Points, in no order, along strands that fork and pass close to each other.
Points whose rows are less than 56.2 apart are linked; no others are.
lidu: [  3   4  -2   5   2   0 -12  10  -6   2   6  10   2  -6  -8  -9 -11 -24
  16  29   5  12  -7]
donam: [  0  33  16   9  15  -3  36   3   3   4  -6  11   5  -4 -22  -5  24 -18
   5 -11  24  -2  14]
gik: [ -2 -16 -27  18  -3   6  -9 -28 -12  -5   6  11  -3 -17  13   3   7  11
  -1  19  -7  -3  -3]
Tetep: [  4  11   6  15  13 -12   1   8 -18   3   5 -10  -3  16   1 -20   2 -26
  26  50   3   4   1]
mal: [  4  -7 -18 -16  -8  -5   4  16   0   1 -12   5  26   1 -23  23 -13  12
   9 -42  13   5  -1]
mafan: [ -2  39   8  26  17 -16  29  -1 -25   3   3   1  12  -2 -13 -15  34 -14
  22  10  21   1  10]
tege: [  1  -2 -28  17  -7   0 -20   3   9  -2 -11   5  27  -4  -2   5   3   7
   0  -2   3  13 -18]
pez: [ -2  18 -13  23  -8   1 -17 -10   2  17   2   5  -5   7  -1  -9  10   5
 -17  12 -20  -3  -5]
dini: [ 24 -26 -18  -9 -11   3 -11  16   3  -3  -8  -8   9  19  14  -4  -3   6
 -13 -11  -2  -1  -1]
dilo: [ 20   2  16  -5  10  -4  30   2   1   2   1 -10 -13  10   1 -13   3 -23
  15  12  15   5  17]
tota: [  6  23 -20  24 -10 -12   5   4 -15  26  -3  -2   2  15  -4 -10  15  -6
  -8  21  -6 -19   5]
Rif: [ -2 -20 -16   6  -3   0  -4 -18 -19   0  11  12   7 -11   8  21  10  24
   8 -15  -1   2  -3]
teke: [  5  17 -21  -9   1 -30  14   4   9   4  -4 -28   4   1  -2  -7  -3   1
  29 -10  -9   2  -2]
dor: [ 22 -25 -22   8  -6   3   7  -1 -17   3   3  13  16   3  -3   9  22   8
   4 -21  14   3   8]
keb: [  1   7   8  11  10 -21  13  -1 -14   3  12 -23   4   7  19 -18  26 -13
  24  22   5   3  -4]
bov: [ -9   4  40   6   1   6  13 -16   0  20  11  -4 -16   5  17 -28  29  -6
 -19  26   0   3   0]
dobis: [ 10 -12   5   4   0  16 -15  -4 -12  12  20  23  -1  10  -5   8  -3 -19
  -9  -9   6   2  -3]
divi: [  8   8  -9  -7  -5 -13  -3   6 -11   8   9   6  -2  -9 -15   0  -4  38
  29 -19 -16  16   2]
vir: [-12 -14  24 -22  -5  -3  10  -1  15   0   5 -15   0 -19  20  12  -3  -4
  -9  -1   7  -9  -9]
zaz: [ -5   8   5   0  -4  16  -3  -3  25 -11 -20  10   3 -11   4   2  -1  23
 -33 -11   1   6  -3]
rusa: [ 14  11   2 -10  -9   5   2  -4  23  11  -8  -5 -16   5 -10   4 -21  15
 -17 -29 -16   1   5]
mugi: [ -8  13  -4 -15   3 -18   8   0   7  -5   2 -12 -15  -7   9  -3  -4   6
  11   9 -17  -9   6]
ruk: [ 22  14  -8  14   9 -18  40   7 -33  -2  -2  -7  -6   0 -20 -23  36   3
  27   3  13  -8  36]
vav: [  3  19  24  18  18  -7  34  -3 -30  -2  -1  -1   2   4  -4 -21  24 -16
  21  41  28   4  15]
nik: [ -4   2  14 -10  -6  11 -14   2  37  -9 -17 -16 -11   1   4   1 -21  28
 -22 -18 -22   9  -8]
pedum: [ 15   4 -12  23   4   9  -5  -2 -10   8   3  19   9  10 -18   0   6 -27
   3   6  15   8   2]
Rotid: [-15 -13  11 -12  -2  13 -27   8  -5  -6   2  11  -3  11   0  30 -29  27
 -13 -29 -13  -3  -3]
bota: [-10   0  12   7   6   0  -3 -15 -24  15  28  18  -7   8   4  -3  19 -16
   5   6   0  -2  -1]
vaz: [-20   2  16 -17 -17   5 -18  18  17  -1 -11 -12   3 -15   7  11 -24   9
 -36  -2 -10 -24 -14]
loze: [ 14  -9 -23 -13  -5  11  -5   9  10 -12 -20   2  14   8 -20   9 -33 -10
 -11 -35  15  -2   2]
zez: [ -3 -20  -7   2  -7  22 -29  -1  10 -22 -14  10   6  -9   8   5 -14  14
 -26  -1   0   6 -10]
Nonot: [ 10  -4  -4   8  -7  16 -22  -4  -3   7   7  11  -6  22   4   6  -9 -11
 -35 -16  -9 -17  -2]
ser: [ 13 -22   0 -14 -13  14 -22  19  21 -10 -17 -15   9   7   9  -6 -27   3
 -27 -10   3   2 -11]
gozu: [  8 -33 -21  -4  -7  -2 -22   1  -3  -4   2 -10   0   2   5   5 -18  33
  24  -5 -23  15 -11]
Rele: [-11  24  14   9  -6   7  -8 -10  -2  26   9  10 -15   3  -5  -7  -4 -14
 -26  16 -15 -17  -2]
Nagak: [  8  -9 -23   9  12   0   8 -18  -5 -18   3   6  -3 -10   7  -4   8  -4
  19  11   6   9   6]
Nabo: [-40 -12  -6  -2  -7   2 -30   0  13 -22 -13 -15  11 -15   6  30 -23  28
  -6  -2 -18  -8 -15]
luko: [ 18 -12 -34  -4 -12 -12  -1   2 -16   8   3  -1  -3 -11  -6   1 -16  21
  28   2 -18   0   0]
ragos: [ -7   7  34   1  16  17  -7   9  13  -4   5   9 -12  24   9 -20   8 -28
 -22  14  -2   4  -2]
Leze: [ -8  -3   0  -6  16   6 -10  -9  10 -19   2  12  -6   6 -10  19 -16  21
  20 -34  -8  27   0]
dob: [ 14   8 -30 -13  -8 -10  10   1  17   1 -19 -16  -2   5 -13   1 -21  10
   3 -21 -10  -3   8]
Mepu: [ 11  23 -21   9  -1  -6  12  11   1   6 -18  -1   1  10 -13  -4 -11 -21
  -4  14   7 -17  12]
Pelub: [ -6   4  17 -25  12 -10   4  12  28 -13   1 -16  -9   9  12  -4  -7  -8
  12 -11 -12   6  -5]
Sul: [-28   9  -2  -6   6  -9  -6   4 -14  -5  11  19  14 -17   3  12   6  -4
  10   8   4  -7  -9]
rolim: [ -7 -13   0 -14  -2   9 -16   2   3  -2 -11  -1  -1   6 -15  29 -40  37
  11 -37  -9  19  -4]
Susa: [-34  22   4  -9  10 -10   1  -7  -6  -6  11   9 -12  -9  10   0  11   1
  -1  13 -15 -20   2]
vuv: [-20 -23  15 -15  -7   4  -7 -15   1  -6  10  -2  -6 -28  11  26 -14  20
   0  -1  -3  -1  -9]
Sekid: [-17   1  26   0  -4  -4 -12 -16  -5  17  31   1  -9 -12   6   6   9   5
  10  -1 -14   6 -16]
gozi: [ 17   1 -38   5   0   7   0  11   3 -15 -23   5  11  13 -17   0 -16 -26
  -9  -6  15 -12  11]
vuno: [-13 -10   4 -19  -6 -14 -14  17  19  -4  -3 -26   8  12  16  10  -9  13
   4 -17 -17  -1 -16]
Fola: [ -5  -5   9  -4   4 -14  13  -9   8   3   8 -21   8 -13  19   6  10 -17
  16   5  14   2 -12]
pabi: [  0  10  22   7  12   8  10  15   0  -4 -13   4  -1  19   3 -19   8 -28
 -14  43  19  -3   7]
setam: [-20   8  25  13   8   0  10 -18 -25   7   7   3 -11  10  17 -39  34  -6
  -6  50   0  -2   7]
kala: [ 10 -22 -34   3  -5   3 -13   2   3  -9 -18   2  26   8  -8  15  -9  21
   7 -29   6  17  -8]
mun: [ 19  -9  15 -12  11  12  18   3  13  -8  -3   3  -4   7  -4  -2  -8 -33
   1 -10  24   9   8]
sem: [ -4 -26  -6 -14 -15  -2 -16  17  -9   1   3  -6   5   6  25   6  -1  12
 -23   5 -10 -24  -6]
mumez: [-30   4   0   1   2   0 -32  -4  10 -10   8  -1  -2  -3   3  21 -14   2
   0  -4 -24  -4 -16]
Dinag: [-28 -20  16  -4 -23  18 -33  -1   9  -9  -2 -14   1 -23   7  16 -19  23
 -31   7 -18 -16 -17]
timos: [ 22  -2   0  26   8   8  14   2 -13   2 -12   3   6  16 -10 -10   6 -30
   2  36  28   3  13]
Vede: [ 29 -21 -11 -10  -6  -5  18  -7  -2   8   7  -9  -2  -1  -6   3   1   2
  19 -20   9  10   9]
Revo: [-16   9   7  -3 -11   1  -6  10  16   1 -13  -9   8 -22   6   2 -15 -17
 -25  26   8 -17 -13]
relar: [  7   6   5  -1 -13   5  -9  -1   2  23   8  -6 -11   4   0   8 -28 -23
 -26   0  -7 -25  -5]
Vuman: [ 10  17 -13  -1   5  -9  19  -5   1  -5  -2   6  -4  -9 -18  -2  14  25
  19 -30  -2  13  16]
mot: [ -5  19  18  -6   4  10  25   1   6   4  -6  22   3 -22 -11   4   4 -13
 -15  -1  24  -4   5]
biki: [ 17   2 -25   8   7  -8  24   6 -31 -13  -1  17   4 -19 -26 -11  19   4
  33  -1  14   2  24]
razop: [-10 -11  26  -4  -3  14 -14   0  13   0   5   0  -8   7  19 -11  12   1
 -29   4  -9   0  -7]
Rab: [  7  -5   4  -6   1  -1   4  16   4  -1  -1   3   6  16  13  -9  19  -2
 -12  -4   6   1   2]
Pimaz: [ 24   5  -3   1   3   1  24  10  -8  -4  -4  17  -5  -7 -39 -13  21   5
  19 -25  16  13  29]
kaler: [-11   8   7   6  10  -5  25  -6 -32   4   5   9  -4  10  11 -17  32 -11
  -2  33  14 -18  19]
Moti: [ -1   2  12   4   1  -3  17  10 -16   5  -1   9  12   8  13 -20  45   5
 -11  10  18   0   7]
Bezir: [  9   1  27  -1   1   4  29 -16   8  17   5 -11 -15  -4  12  -7   9 -16
 -13  13  11  -6   6]
fuvag: [ -6  -6 -11  -2  16   9 -10 -16   5 -29   3  20  -7 -10  -2   9 -11  -1
  15  -4   0  16   1]
met: [-24  14  16   8   4 -10 -22 -11  15   1  19 -16  -8  -3   4   2   3   4
  18  -2 -32   9 -21]
raz: [ 18   5  17  -7  -6  -2  17 -12  15  22   9  -7 -12 -11  -7   2  -3   6
   5 -23  -1  14  -1]
tosir: [ -4 -13 -17  -8  -2  -5 -22  -7  10  -8   5 -14  -6  -3   1  10 -30  -4
  20   2 -19   3 -11]

Follow the links from the first point to the second, and from the first to the third. Name the last point that the two ways share.
mal / donam / dilo => kaler
tota / rusa / bov => Rab
mumez / mot / Sul => Rab
gik / Sekid / Sul => rusa

A fork is a point with three links. Follow the links from the first point to the second and name the forks in between, in order.
vuno / relar => mugi, rusa, dini, Rab, pedum, dobis
mal / vir => dobis, pedum
Nabo / vuno => mumez, dobis, pedum, Rab, dini, rusa, mugi
dobis / Bezir => pedum, Rab, kaler
bota / mun => dobis, pedum, Rab, kaler
setam / mugi => kaler, Rab, dini, rusa
mot / Sekid => kaler, Rab, pedum, dobis
timos / Rotid => Rab, dini, rusa

A fork is a point with three links, a tip a point with one. Leave the first point through the second and follow the links. Name the first fork or tip that comes.
Rotid / rolim => rusa
rusa / raz => Rotid
tege / kala => dobis
dobis / Nonot => tege

Name the points in between on the shortest way along the links from the first point to the second, in order.
ruk / dini => biki, Pimaz, Vuman, divi, luko, gozu, tosir, mumez, met, Sekid, bota, dobis, pedum, timos, pabi, ragos, razop, Rab
Tetep / mafan => lidu, pedum, timos, pabi, ragos, razop, Rab, Moti, kaler, vav
Sul / bov => Susa, mugi, teke, dob, rusa, nik, zaz, zez, ser, dini, Rab, Moti, kaler, setam
vuno / rolim => Pelub, mugi, teke, dob, rusa, raz, Vede, dor, Rif, gik, Nagak, fuvag, Leze
